A landscape with many valleys, sampled at points; each row gives a point and its height.
A ball rolls from a point to the lowest of its 2 nearest points, and stops where none of them is lower. Distance is the straight distance between rows; heights are no part of it.
rerir height 2.12: [-11  -9  29  21 -23  -3   4 -22   0  -6  35 -12  15  12  28   0   3   1
  -3   3   3  -1  10 -22  29 -17 -22  -6  20   7]
kom height 6.79: [ 23  41  20  -7  31  17  26   2 -16   1 -14 -15   8  24   0   8   4  23
 -10 -13  48  14  23 -47  32  26 -10   4  33 -14]
Let height 3.72: [ 26 -11  -3  -2  -5  18  20  -4  -9 -29 -13  17  -5  -1  14  -3  -4  28
 -18   3  11  17 -13  -8  29 -21  31 -32  57  30]
Binon height 3.68: [-37 -36   3  19 -46  14  -3   6   2 -37 -20  -6 -11  22  21  13 -22   4
  43  -1 -61 -18  22  28  -9 -17  22 -22  16   0]
naza height 2.01: [-29   7 -37 -27  29 -10 -29  18  24  39   4 -18   1 -18  -5 -11  10 -19
 -32 -15  -3 -10 -24  -9 -22  13   1   5 -24  20]
Zoz height 4.58: [ 31  -5  13  21  47 -28 -38   3  14  15  32 -15  10 -12 -35 -36  13 -48
   3   8  -5   7  18  -5  25  27 -21 -18  41 -22]
Simug height 5.22: [-39  30  31   6 -32 -23 -12   0 -15 -31  21 -42  11 -13 -29   6   3   7
  21  -6 -24 -30  47  -3  -1  -4 -52 -11 -26   0]
pum height 3.66: [ -9  -4  18  12  15 -17 -46  17  22  39   8 -26   2  24  -6 -16 -21 -46
  13  -5 -13 -19  -6  -1 -39   3   6  21 -29 -43]
Sigun height 2.86: [-26  33 -28  -1  32 -35 -11   9   9   4  23 -35  11   1  -7  -4  -2 -11
 -15  -6  17  -3  48 -59  54  21 -31  -8   6 -12]
gos height 5.76: [ 39  -6   1   0  37 -14 -14  32 -34  34  -9 -10  10 -20  -7   0  13   1
  11   9   4   5  14 -13  15  19 -51  33 -32  -7]
zesi height 3.04: [ 11 -42   3  -3 -12  20  -8  -2  21   9  28   2 -13  19  36 -41 -19  -9
  -7  21 -22 -18 -38   0  -4 -24  14 -17  22  30]
gegu height 5.61: [ 29 -12 -14   4  38 -15  -2   2 -34  26 -22  16  14 -23 -20  17  35  -5
  10 -16  -5  28 -11  12  13  40 -42  34  -6 -32]
sedu height 1.04: [-40  33  -5   5   1  -5  -7   7 -14  27 -31  10  12 -21 -26  -8   2  -5
 -14  18  26  -3  17 -15 -30   6 -21 -11  -4   7]
Lupug height 2.74: [ 15  13  29   0  19  41   4 -53  -9 -31  22 -26   6 -14   4 -19  40  30
 -36   1 -16  -9  -5 -10  10   3 -32  -8  25  17]
lop height 2.13: [-12  17  -4   5  17 -23   3  15  20  40  10 -10  10  32  18   6 -16 -37
  -3  -7  46  17 -13 -47  22   1   2  11 -10 -32]
Pimol height 2.50: [ 13 -15  31  15   9  28 -18 -31   2 -27  27 -28  12 -26  15 -18  23  12
 -24  -8 -41  -4  12  -6   3  -9  -1 -15  41  15]
bape height 3.61: [ 32 -26  28  15 -36 -13  16   9  19  12  38  -2  -8  43  16 -14 -43   0
   6  16  22   3 -23  -2  20 -12   2   9   0  -2]
gen height 4.76: [-25   8 -10 -13 -16 -25  -8   0   3 -15  38  -5 -12  11 -22 -10  -7 -36
  30  -1  10 -37   1  -1  -7  13 -42 -20 -21  -9]
dubel height 6.25: [ -7 -17  -7   4  35  13 -44  23  -1   6 -51  -2   5 -13 -33 -21   0 -23
  19  -5 -54 -18 -23   4 -29  26  14 -11  32  -8]
Kulud height 1.47: [-36 -27   3  -4 -31  11  10 -10   5   3  -1  11 -10   7  21  13  38  33
 -33  -7  -4   0 -74  14 -33 -23   0  19   7  22]
depiv height 4.01: [-12 -39  29  26 -39   1  -8  50 -11 -10  -9  -8   8  -2  40  11 -13  28
 -22   2 -24  22  -5 -12  20 -13  18  -8  49  38]
Vuk height 1.84: [-31 -33   9  22 -26  -6   3  -4   8  11  10   7  18   2  32   2  11 -18
   2  11 -13  23 -19 -18  16 -29  -4  -9  38  -4]
dun height 3.14: [ 49   7 -14 -31  13  19  32 -13 -24 -13  24  -2  -7 -16   5  10   8  42
  -5   4   0   2   2  15   7  -3 -11  14 -62  10]
zukel height 6.36: [-33  -7 -20  -4 -36 -28   8  37  -3   2   5   5 -16  40  23  47 -12  -8
  22 -39  17   9 -34 -10  11 -14  -8   2   6  -7]
tizef height 3.32: [ -9  10 -66 -23  23 -23   2  -1  29   2  12   2 -18 -25   6   2 -10  -6
  -2  -7   6   2  41 -17  39   9  13 -18 -12  -1]
dok height 3.96: [-14   7  31  15  14 -27 -37  16  16  50   7 -26  11  -6  -8  10  16 -27
 -14 -16  15   3 -16  -6 -43  13   4  40 -14  -7]
mib height 1.07: [-46  13 -30 -10  -1  -3  -1 -30   6 -30 -20  22 -15 -11 -22  12  27  -6
  10 -41   8   6 -35   6  -6  18  21 -19  37 -23]
tav height 4.99: [  8  27  34 -10  16  30  22 -15 -14  31 -24  11  27 -22 -26  -9  34  18
 -33  12  30  13   1  -3 -27  -2 -30  30 -22  13]
pok height 2.87: [  9  -8   3  -9   9 -18 -18  -1   1 -23  13 -26 -12  -8 -23   7 -11 -11
  29 -15 -32 -29  25  27 -21  11  -4  17 -47 -26]
zipu height 1.24: [-17  -6 -24  10   1   3   2 -19  47  16  -3  19   3  -7  14   1 -20 -28
  -2  19  -1  17  14   5  -7 -36  50  -3  19  -7]
zodep height 0.96: [ -3 -36   2  28 -15   2 -18  28   7  20 -25 -28  14  -1  42  35  -8  18
  -4 -21 -43  34  18 -10  -5 -16  24  45   0 -14]
pugo height 1.44: [ -9 -36  21  24  -3   0 -35  34  10  30 -35 -15   4 -21  25  13   1   0
 -26   1 -41  24  17  15 -45 -24  18  39   2   5]
vovup height 2.21: [ 30  -6 -22 -17   4   2  23  34  -4  54 -23  38   9  12  17  -5 -16   1
   6  31  30  24 -20 -11  20  -8  10  11 -11  -1]
losib height 3.22: [ 19 -34  17  -1  -1  27  -7 -20  -9 -23  -6   5  -1  13  -3 -33 -16   9
   4  14 -34 -17 -31  12  -5  -1  24 -18  28   5]
bul height 1.51: [  0  18 -12 -11   5 -25  16 -22   4 -27 -16  25 -12  -2 -53  -3 -22 -29
  26  -7  35  -2  10  23 -15  40  53 -17  14 -35]
kop height 6.51: [-34   4  -8  -2 -40   2  27  -7 -28 -40 -32   3  -3  28   6  35 -13  27
  37 -20   1  -2   2  -7  20  -7 -13  -1   0 -16]
peb height 5.11: [ 23  22  20 -10  23  29  20  -7  -8  30 -33  21   9 -47 -19   2  27  14
 -43  15  15  19  26  17 -36 -13   2  18  -2  47]
Gage height 2.07: [ 59 -11 -10 -39  21  29  31  22  -6  23  -8  33   6   2  11 -12 -10  16
 -14  14  20  26 -18  -5  -1  -9  45   7 -21  21]
Ker height 2.59: [-16 -13  44  37 -26  -9 -29  25  28  15  -1  -8   9  41  24  -5 -44 -24
  10   5 -19   7   4  -6  -4 -26  41 -10  34 -16]
defi height 1.43: [ 30 -17 -19 -19  28  14  -5 -12  39 -20 -10  11 -10 -21   6   0 -11  -8
   7   4 -10  14  10   7   9  -8  60 -14  19 -12]
ligip height 6.86: [  3  29 -22 -13   2  -9  27 -38 -24 -47  -3  -6   1 -14 -19  19   4  17
  32 -15  13 -15  22  -3  20  24 -21   8 -34 -35]
vul height 6.93: [-14  17 -36  -8  -5 -18  35 -34   7 -21  -8  13  -5 -22  -2  21   4   0
  21   4   6   0  46   6   9 -20 -22   7 -23 -19]
fup height 6.24: [-15 -12 -22  -9  -2 -33 -15  38  -8  18 -23   1  -8  -7  12  47   3  -7
   2 -30   8  20 -13  -8   9  11   9  17  -2 -11]
Viri height 4.56: [-14  15  25  -8 -25 -31   0  15 -27  -9  35  -6 -16  38  -9  -9 -11 -28
  34  -1  28 -35 -29  10   2  16 -48 -29   0   4]
Vofan height 4.86: [-15  28  18  21  15  36  17 -53   2  14  -2   7  22 -11 -23 -13  38   2
 -19  -1  13   3 -22  -2 -14   3 -21  24  -4 -19]
padet height 2.75: [ 20 -18  21   7   2  22   1 -16   6 -24   2 -14   5 -32  28   4  18  19
 -49  -9 -25   6  17   9 -17 -19  34   9  24  33]
finev height 6.52: [ 14   4  19   6  31   6 -30 -13 -23 -32  -2 -28  13 -21 -43 -30  34   4
  11  -7 -38 -27   7  -7 -11  32 -40   4 -10  -8]
Zeze height 3.48: [-10  11 -64 -17  31 -11  25 -21  12  13 -15  41  -2 -27  -1   0   2 -17
 -13   1  25  29  16 -16  31   8  15 -13  30  -4]
noke height 0.83: [  4  37  -7 -25   1   5  10  28 -16  16 -46  27   1  11 -37 -26 -36 -11
  21  51  47  -8  46  11 -20  13  23 -23 -35   1]
gema height 1.06: [ 22  10  40  15  -4   6 -28  46  -8   2 -12 -11  -7 -13 -26 -21 -22   2
  16  26   3 -16  51  23 -16   2 -11  -4 -38  27]
kune height 0.64: [-17 -32  25  38 -17   0 -22 -18  18  19   7  -4  11   4  -2  -9  26 -24
  -2  -4 -33   6 -41  36 -34 -10 -18  15  11  -8]
zel height 0.93: [-27 -12   0  11 -12 -16 -16 -26  18  17  19  -3   4  -3  -1  25  22 -19
  -4 -23   6   3 -48  22 -24   0  -4   1   5 -11]
zov height 3.36: [-10 -10  -5 -14 -35  27   6 -27  -7 -44 -19   9 -16  18  -1 -19   0  24
  14  -2 -21 -26 -25  17  -9  -7  20 -31  17  17]
sasit height 1.45: [ 46  -4  12   6  21  -3 -29  52   7  -3  -8  -2 -17  -7  -7 -11 -39   4
  14  12 -16   3  44  28  -3   2  22  -3 -32  12]
tula height 5.93: [ 21 -19  25  12  -4 -26  -5  34 -16  27  11 -23   2   8  19  11  -1  -5
   3  -3   4   9 -15 -11   4  14 -44  37 -24 -15]
palu height 2.83: [-16 -23  15   3 -26   3 -22  29  31   6  27 -18 -17  44  27  -4 -40 -19
   4  -7 -19 -22 -28   7 -14 -20  33 -10   7  17]
Gura height 4.18: [ -2 -28  12  47 -48  11  19  32   0 -10  23 -14   9  21  61  16 -14  36
 -23  12 -26  27   8 -25  48  -7   3 -18  37  24]
misa height 1.48: [-25 -20   7   9  -9  -4 -18 -23  -2 -16  35 -38  12 -34  18  20  44  17
 -22 -34 -41   6  -5   3  -8  -1 -28  24 -12   6]
Pof height 6.63: [ 28   6  -9  10  36   9 -28  10 -25 -25  -5 -35  11  -4 -30 -29   5  14
  26  14 -41 -36  28 -25  18  20 -37   0 -20 -20]
Mugaf height 6.09: [ -8 -15  -5   7 -15 -10   5  49 -20  30 -20 -13   3   9  32  42  -6  14
  10 -21   4   6 -20 -14  -1  -5 -35  39 -42  -4]
Danav height 2.99: [ 31   7  36  11  -8  36  33 -23 -46 -25   7 -22   1  -4  18 -13  32  57
 -37   5   7  -6  -8 -13  15  16 -39  11  -1  10]
tas height 5.01: [ 10  14  25  12   7 -10 -15 -17   3  -3  10   7   8 -22 -31 -36   0 -19
   5  32   6 -27  23   5 -12  -7 -24 -31   6   8]
Det height 6.37: [  9 -11   0   8  29  16 -37   7 -31 -30 -40 -10   7 -34 -48  -6  34  13
  13 -18 -59 -16  -2  10 -20  31  -9 -11  15  -2]
nolu height 1.30: [-17 -12  -4 -11 -12   0  25 -12   2  19  -3  27   3   3  -8  11  20   8
 -20 -16  28  15 -65  25 -38 -10  12  24 -11   9]
nire height 1.36: [-51  24 -41 -28   6  -2   0 -28  -2 -33 -29  14  -7 -34 -38  -3  38  13
 -12 -25  11 -12  -7  -2  -6  28  -4 -23   3   3]
Kibo height 1.09: [  6 -16   2  12  -4  19  16 -55  42 -11  20   9   7  23  25  -6 -23  -4
  -9  15 -12   5  -7  -9  13 -39  42   0  32  -9]
Vatal height 3.75: [ 62 -18  19   7  -2   4   0  32  -4  34  29  -1  -8  32  17 -28 -31  -7
  -9  23  15   4 -31  -9  33  -8 -13  -8  -8  14]
kis height 5.40: [-40   8  32   2 -39 -20 -22  13 -24 -52  30 -34   5 -13 -16  11  20  16
  13 -22 -35  -9  40   5   9   2 -24 -29  11   8]
vab height 4.27: [  1   2  21  21  21  -7 -34  11  -9  50  -6  -6  23 -19 -23  -2  40 -14
 -24 -19   5   7 -52  -5 -16  25 -33  19   1   3]
kele height 1.29: [-27  20 -21  -9 -13 -35   1  17  -2 -10 -40  31 -14  10 -37   6 -33 -36
  42   4  31   1  14  26 -38  20  35 -22   2 -32]
Lorep height 3.93: [ 12   4  -9  -9  13   6  -8  23  -6  15  19  -5  -6   7  29 -15 -12  -1
 -17  13  13 -11 -20 -37  44  -3 -20 -17  -2  30]
nud height 5.28: [ -8   8 -10 -17  -5  14  30 -19   1  25   4  42   3 -38  -7 -14  29   7
 -33  23  31  17 -24  20  -5 -26  -2 -15 -11  44]
safu height 6.72: [ 28  44  15  -4  34   5  33   6 -15   6 -30  15  11   8 -17  20   4   5
  -1   0  54  30  53 -23  23  16 -13  24   9 -22]
ruto height 1.54: [-34 -37  16  24 -40  16   3 -19  11 -28  -1 -17  25   2  29   3  24  17
 -17   3 -42  14 -18  -5 -13 -26   1  11  39  -1]
Monok height 3.50: [-23  -2  -9  -7 -32  11   7 -40  -3 -62   0  -6 -12   1   4  -1 -16  15
  30  -1 -36 -32  23  25  -5 -16  13 -27  12  -1]
fovi height 4.36: [ 11   1   9   3  12 -39 -38  18  12   5  51 -20   0   1 -13 -29 -12 -37
  17  10  -5 -15  23 -22  42  16 -23 -35  17  -2]
voge height 5.48: [-19  -8 -20  -9  -7 -34  -8  12   7  30  -3  32 -11 -12   1  -1  13 -30
  -7   3  27   9 -32   6   3 -13   5 -35  32  34]
sovi height 1.70: [-34  25 -37 -34  21 -11 -17   1   5  -2 -11 -17  -6 -27 -23   8  21   8
 -36 -30  10  -8 -13 -20 -11  27  16   4 -11  16]
mes height 6.78: [ -6  33 -49 -22  40 -23  18 -28  -6 -36   3  -8   0  -7 -42 -12   4  14
  12  -1  -1 -16  44 -25  25  30 -23   3 -32 -36]
nevom height 6.94: [ -4  21  23  13  11  14   1  -7 -25 -27 -43 -10  18   4 -24  -3   4   6
   9  -5  -4  -5  31 -32  11   4   0 -13  44 -14]
fabad height 1.60: [-40 -13  30 -14 -48  -4 -11  38 -15  -6  26 -22 -21   3  32   0  24  23
 -21 -22 -11 -19 -41  -2 -11 -10 -27 -11 -10  51]
tisop height 7.05: [ -6  23 -28  16   6 -23  21 -21 -11  13 -31  43   8 -11 -33  -6 -11 -30
  33  49  26  10  40  13 -10  10 -17 -16   8 -31]
mez height 3.46: [ 40 -23  17  12 -38   5  13   7   2 -26  24   7 -25  40  20  -6 -31  22
  22   2   3  -8 -26  12  38  -1  16 -23  17  17]
gipo height 4.80: [-11   8  21  24  30 -19 -41  -9  18   6  25 -14  23 -33 -30 -30  26 -42
 -16  21 -20   0  34  -4  -7   1 -13 -25  46   7]
gedov height 2.84: [  5  26 -17 -16  15  29  41 -15   5   3   0  -5   8  -1  27  26   0  28
 -14   2  17   6  20 -37  26 -15  10  15 -24  -1]
vuked height 6.04: [-13 -32 -46 -23  20 -10 -23   8  -4  34  -6  22 -23   9  -1  -2  26 -28
   2 -14 -24   5 -66  26  -6  19   2 -15  21   4]
sefo height 2.06: [-48  -4 -11 -11 -46 -13  -4  27 -14  -9  26 -15 -20  -2  41  43  17  32
 -16 -34   7  -3 -18   1   4 -14 -20  -9 -21  43]
Vapo height 1.42: [-46  25 -12  -7 -15   0   3  12   3  -6 -24  10  -2 -12 -12  -9 -20  -9
   0  26  18 -23  39 -14  -9 -13  -4 -22 -16  25]
rinul height 2.49: [ -1  22 -17 -17  37  -8 -11   0  26  16   7 -33  -3 -27  21  31  10  10
 -44 -23  13  17  45 -26  -8 -12  39  32 -18  19]
tur height 4.13: [ 10   7   2  -2  13 -10 -35  38   8  20  10 -16   3  27   1 -17 -26 -19
   6   1  13 -17  -4 -50  40  24  -6 -30  22  -3]
lakan height 6.66: [ -8  41 -14  -8  12  -8  45  -2 -19  16 -37  29  22  17 -12  11  -3  -1
  17  13  63  19  21 -25  10  12 -13  13 -11 -29]
bib height 1.93: [ 57 -16  -5 -31  13  23  27   3 -18   7  -4  15  -1 -14   8   9  17  28
 -23 -19   8  25 -45  23 -21  16  36  20 -18   7]
Para height 1.76: [-13  20  -1 -15 -18  -8   2  -7  20 -34  19  -1 -22  -4  12  -1 -28   6
   2   3  18 -14  27  -3  20 -21   8 -34  -8  28]
buve height 1.73: [ -6  14 -10 -20  13  -5  -9 -14  16  -2   0   8   2  39 -27 -18 -33 -33
  26  -2  25 -17 -21  -4 -17  27  40 -13   8 -42]
bopo height 1.72: [-21 -19  -7  16  -8   8 -14   4  -1  25 -31  14   1  19   8  -4 -14 -24
  12  20 -14 -10 -21 -13  -4 -20  -4  -5  13 -15]
zifu height 1.75: [ 50   0 -10 -41  38   0  -1   7   1   7   5  14  -2 -12 -24   3  15  -6
 -14 -24  24  25 -30  26 -11  34  40  19 -11  -7]
Des height 1.71: [ 30  -1   2 -24   8 -13 -19  35  29   3  29   0 -29  -4  -2 -12 -40 -23
  19   9  -4 -16  20  37 -14  -1  29  -3 -32  12]
mer height 6.71: [ 12  18 -22   9  50  -7  -7  -6  -4 -37   1 -30  -3  -8 -40 -14   4   6
  20  -6 -32 -21  55 -29  19  18 -15   8 -18 -49]
nin height 3.15: [ 40   0 -10  -7  -1  -6  29  -4  -7 -27  44 -24 -19 -21  33  29  -3  40
 -13 -10  11   4  17  16  27  -6  -4   7 -46   7]
Maz height 5.35: [  9  20 -15  -9   1  23  27 -37  -5  30 -14  64   7 -12 -28 -20  22  -7
  -1  34  18  12 -25  47 -29  -9   6 -16 -27  16]
badus height 4.77: [  3  30  27  24  27  34  32 -56  17  25  -4  11  26  15 -11   1  13  -7
 -12  15  28  20   9  -2 -12 -10  -9  22  31 -29]
naluk height 5.09: [ -8 -20  20  14 -42  31  13 -24  29 -10  22 -21   2  10  31  -8 -22  15
 -26  12 -12 -11   5   9 -26 -32  17  22 -24  23]
Mesu height 6.44: [-24   0 -32  -2 -34  -4  36  18  -4  -6  -5  14  -9  54  33  38 -31  16
  39 -17  15  -4 -19 -14  41  -9  -8  -1 -12 -14]
fiz height 0.79: [-23   1 -23  13  17  26   7 -62  30 -17 -20  11   4 -11 -18   9  20  -6
  13 -16 -18   4 -20  17 -25  -3  35   6  22 -35]
turi height 5.21: [  4  15 -24 -35  15  22  14 -21   8   8 -12  28   0 -47  -3  -3  20  16
 -33   6   7  25  14  18 -10 -20  18   4  -2  39]
fep height 5.94: [-21 -26 -42 -36   6 -27 -23  -5   1   2  33  15 -45   6   4 -23  25 -42
   2 -19 -11 -15 -51  30  -2  19 -17 -26  19   7]
bes height 2.69: [ -6  33 -30 -22  37  14  16   9   7  21   4 -22   4 -14  19  28   7  23
 -48 -21  30  16  34 -52  18 -10  10  11  -3  19]
dipug height 0.56: [ 28  38   9 -17   8   0  13  28 -25   0 -26  17  -3 -21 -36 -25 -25   5
   5  35  36 -11  62  13  -8   2  -9  -9 -35  17]
kan height 2.24: [ 16  -2   8 -10  22   6 -23   6  29  18  12 -21   2 -11  35  14  -6   6
 -38  -6   0  12  14  -7 -26 -24  54  45 -19  13]
Zogop height 5.37: [-15  -9  -8 -19 -25   3  13  11   2  15 -21  33  -9   0   2 -11  -8   1
 -22  25  23   8 -33   6 -14 -35  23 -31  16  44]
zolas height 1.05: [-21 -10  34 -10 -45   2   3  19 -20 -14  -6 -23  -1  11  17  17  13  32
 -30 -19   8 -11 -49 -12 -30   8   3  21  -3  25]
logu height 3.60: [  7   8 -21   5   3  -1  18 -20  -2 -10 -22  33   3   0  16   6  -8  -5
  11   9  15  20   6 -25  49 -11  11 -24  46  -9]
badoz height 2.57: [ 36  -5   1 -20  23 -10 -13  -9  -3   4  15   5 -15  -4 -32 -21  -4 -16
  20   1  -1 -15  -9  50 -37  25 -11  19 -49 -11]
Luguf height 2.20: [ 15  12  37   5 -28   1  18 -22  -8 -38  66 -36   1  20  27  -6   0  22
 -14  -8   8  -7  -1 -18  35  -3 -27 -13  -1   8]
Nore height 2.00: [ 17 -12  12 -15  11  -3 -22  -2  42  16  37 -18  -7  -2   9  -7 -18 -21
 -20  -5  -6 -10  -8  19 -30 -18  37  18 -29   3]
Fum height 2.96: [ 49   4   6   9   2  33  25  -7  -6 -30  17 -32 -10 -18  41  19   5  62
 -32 -15 -20   1  17  13   8  -8  22   6 -12  26]
fem height 2.30: [ 20  -5 -26 -23  41 -12 -32   7  14  47  20  -1   1  -1 -28 -25   8 -27
 -19  -1  -3 -13 -17  12 -15  31  -2  19 -40 -11]
veta height 5.50: [ 30 -12   4  14  18  14  10 -17 -21  12 -23  29  10   3 -22  -6  16  -5
  32   5  -8   4 -36  26   6  23 -36  18   0 -21]
biz height 4.96: [-42  30 -12  -4 -14 -24 -12   4  15  -8  31 -26 -14  -6 -15  -4 -11 -23
  20   8   3 -40  42   3  -8  -4 -36  -6 -57  -1]
Veka height 3.20: [ 28 -15  34  17  15 -10 -41  27   4  -6  14 -40   3  -3  -6   8 -15   3
  13 -24 -36   0   7  13 -27  24  -3  46 -39 -31]
dap height 3.18: [ 46 -30  41  13 -34  22  30 -24 -32 -30  11 -16   6  12  17 -11  12  47
 -11   1 -18  -5 -25   6  20  14 -23  18   2  -1]
tak height 3.47: [ 25 -13  14  22  16  -3 -40   9  16   8  -8 -18   4  32   4 -12 -19 -19
  28 -14 -29   4   1   8 -16   2  20  32 -15 -57]
pav height 5.20: [  5  -5   7   7 -43  21  28  -7  15  -8  25   2  -7  22  23  -6 -35  30
   2  30  -1 -25  25  18  -2 -33   0   5 -44  31]
dasaz height 3.33: [ 41 -34  18  22 -51  22  42  -1 -28 -39   3  -9  -9  42  20   4 -15  47
  18  12 -23  -7 -17  11  25   9   0  12  -2 -14]
bosod height 0.95: [-19 -14 -30  -3  18 -15 -17 -29  23 -24  25 -22   0 -40  14  32  24   1
 -15 -38 -43  11  18   9  -7 -10   4  18 -16  -7]
nez height 1.99: [ 18  15   4   1 -20  13  10 -16  26 -44  63 -15 -15  16  29 -10 -21  20
 -10   1  -1 -26  24 -17  47 -17   5 -31 -13  34]
puvav height 4.12: [-21 -37   7  13 -41 -14 -11  40 -23  -1  16  16 -31  37  25  -6  -7 -26
  33  10 -22  -8 -20  31  -7 -20 -18 -30  36  34]
zavu height 4.46: [ 11  14   7  13  37  17  -2  -6  10  68  -3  21  18 -13 -20  13  51   0
 -30 -11  26  38 -48  12  -3  18  -3  41   6  -1]
kal height 2.04: [-19  11  11  10  21 -11 -21  -2 -13 -10  30 -50  26 -15   5  12  29  11
 -15 -25 -41  -2  24 -38   9   5 -43  12  -9 -14]
kepe height 5.79: [-18   1 -40 -48   5 -44 -22  28 -10  -1  25  11 -37  -3 -24 -25   9 -24
  -3 -16  30 -11 -36  20 -11  42 -10 -30   3  18]
Zun height 3.87: [-37 -36   8  26 -65  -3   9  20  -8 -16  -1  10 -21  25  27   0 -27  -8
  32  25 -29 -13   4  50 -29 -45  -2 -19  18  20]
Nade height 4.69: [  9  -4  27  47   3  15  25 -16   4  41 -27  31  23  17   6   9   9 -16
 -14  27  22  32 -20  -3 -18 -17   9  28  30 -35]
bov height 2.48: [  1  19  12  19  15 -25 -12   1 -10 -12  44 -36  13 -20  -4   5  28  -4
  -6 -13  -2  10  42 -33  44  21 -55 -11  11 -13]
kezod height 5.42: [ 17   9   8  -2  -3  18  23 -16 -26  20 -26  48   4   3 -40 -12  29   4
  18  26  17   3 -40  40 -12  21 -24 -13 -11   4]
vozod height 5.23: [ 33  -6  11  -4  -8  22  17  -1 -18 -11 -40  31   2  21 -11 -24 -36  11
  40  46 -14 -31  25  20  11 -11   5 -11 -13   5]
Guk height 1.92: [-20  28  -8 -22   6  -1 -10   5  23   3  -6 -11   8  36   0   9 -28 -27
   7 -14  37 -13 -22 -45   5  21  25   4  -8 -32]
vonez height 4.59: [ 11 -17   5  28  23  11   4   9   0  54 -31  30  24   4   6  15  22  -4
  -9   7   1  39 -39   5 -11   0   6  35   5 -12]
zed height 6.59: [-25  25  -2   1 -27  -8  28  -2 -25  -5 -44  19  10  14 -17  30  -8   4
  37   7  34  -2   6 -10 -15   5 -16  14 -27 -33]
mobat height 6.99: [  1  28   0  -5   0  -1  49 -39   5   1 -16  36  12 -11 -10   3  -9  -7
  22  38  22   4  68  12   0 -24  -6   1 -19 -18]
kab height 5.77: [ 12 -12   8  -2 -14 -32 -10   7  -5 -24  35  -7 -17  -6  14  23   3  -7
  21 -32  -2  13  -1  25  16   3  -3 -14   4   1]
desu height 6.13: [  0 -36 -26  -4  11   4 -30  15  -2  10 -24  15 -17  13  -8 -13   8 -25
  26 -25 -48 -12 -56  19 -19  17  25  -4  42  -6]
dugo height 1.59: [ 38   3 -31 -24  36  10  11 -32  12  -4  -7  33  -7 -24 -30   4  12   0
   6  -8   2  27  -3  31  -1  22  30  10  11 -15]
Loma height 3.13: [-22  16 -67 -13  50 -18 -16  11  15  10   7 -20  -5 -12 -13 -29 -18 -18
 -22   8   2  -9  26 -45  26  25  -6  -9  -7  -1]
Potib height 0.51: [-24  -7 -19  19   4  -4  -6 -17  24  -3 -11 -13   7 -21  36  43   1   4
   3 -22 -36  18  41 -10  10 -35  12  29  -4 -18]
zeter height 4.34: [-11 -12   2  16 -32 -21  -5  23 -18  11  15  17 -23  46  -1  -5 -27 -50
  49  22  13 -15 -21  29  -1 -11 -17 -35  19   4]
Votol height 1.41: [-24  -1 -35   1   8   5  -8  13 -12  48 -34  21   9 -10 -13 -15  -3 -26
   7  44  -3 -13 -11 -10 -25  -2 -33 -13 -18   5]
Bunop height 2.37: [-17   0  13  27 -13 -19 -13  27  29  40  -3 -15   2  38  31  22 -34 -17
   5   2  10  19  11 -26   9 -28  31  13   2 -27]
dimi height 7.03: [  8  20  27  15  -1  -6  -9  27 -27 -24 -20  -5   7 -11  -2  22  -3  18
  -1 -26   9  24  47 -20  19  14   9  -7  46   3]
gul height 5.30: [ 20  -3  12 -11 -29  15  28   5  -6  -2 -15  22  -9  13   5  -6 -34  18
  15  38   4  -5  18  36 -19 -24  19   9 -39  17]
poka height 0.94: [-10  11  -6  -5  10  32  22 -60  37 -27  -8  11  11  14  -2   7   2   7
 -12 -12   7   6  -9 -12   7 -20  37   3  28 -19]
merop height 3.85: [ 21 -38  22  27 -22  30  10  24  -6  -9 -15  -4  -4  10  38  13 -24  37
 -25  -4 -13  19 -15 -15   7 -23  54  -3  59  25]
Pegod height 1.08: [  8  26   4  -8 -11 -11   3  37 -11   7 -53  32  -4  37 -27  -1 -40 -11
  41  20  36  -7  14  19 -30  13  38  -6 -18 -29]
sagip height 1.14: [-30 -40  38  40 -33   4 -10 -10  23  13  -7 -16  18 -21  17  14  18  -5
 -29  -3 -42  18  -8  20 -49 -21   9  33  14  -3]
rabid height 4.97: [-11   9  19   3  -1  35   6 -28  15   7   0  -2  19   7  -5 -21  -8   2
 -20  17   4 -16 -12  -9 -31 -15   4  10 -14   6]
muze height 5.64: [-22   0 -38 -32  16 -48 -19  24  -6   3   3  27 -28 -27 -29 -14  13 -23
 -16  -4  30  15  -8   2   2  35   8 -25  37  22]
mig height 5.13: [ 24  -6  15  10   5   6   4 -21  -9 -19 -22  30   3 -14 -16 -29  -9  -9
  26  45  -9 -19  37  24  14 -14 -18 -23  10   7]
sofit height 5.59: [ -9  -7  21   6 -48 -17   1  11 -26 -51  25 -23 -10 -11   2  39  24  30
  20 -43 -12   9  15  18  24  15 -25 -16  12   6]
gesut height 2.98: [  7   8 -29 -25  10  17  32 -27 -17  -3  -5  15  11 -17  20  13  28  32
 -11  -8   2  11  -9 -12  23  -5 -29   9 -32   7]
zimes height 6.85: [  7  34  15  -4  13  43   6  -4 -14 -16 -14 -21  16  23   5 -14  -3  24
  -6  -8  17 -25   3 -63  34  13  -3 -17  23  -1]

Call two points neighbours if one is among the 2 nearest of the other. Go from one point of each pair to the other, from neighbour to neighbour, staying as low as possible. Name the highest point that can't be avoided.
dipug / fiz | gul
Potib / kune | pugo
Pimol / dipug | nin
sedu / kune | Vuk
zolas / kune | Kulud

Where does a ball stop that starts at each point below?
gipo | Pimol
kepe | fiz
ligip | fiz
puvav | dipug
depiv | Potib
vonez | fiz
gesut | dipug
zimes | fiz
Ker | dipug
Gura | Potib
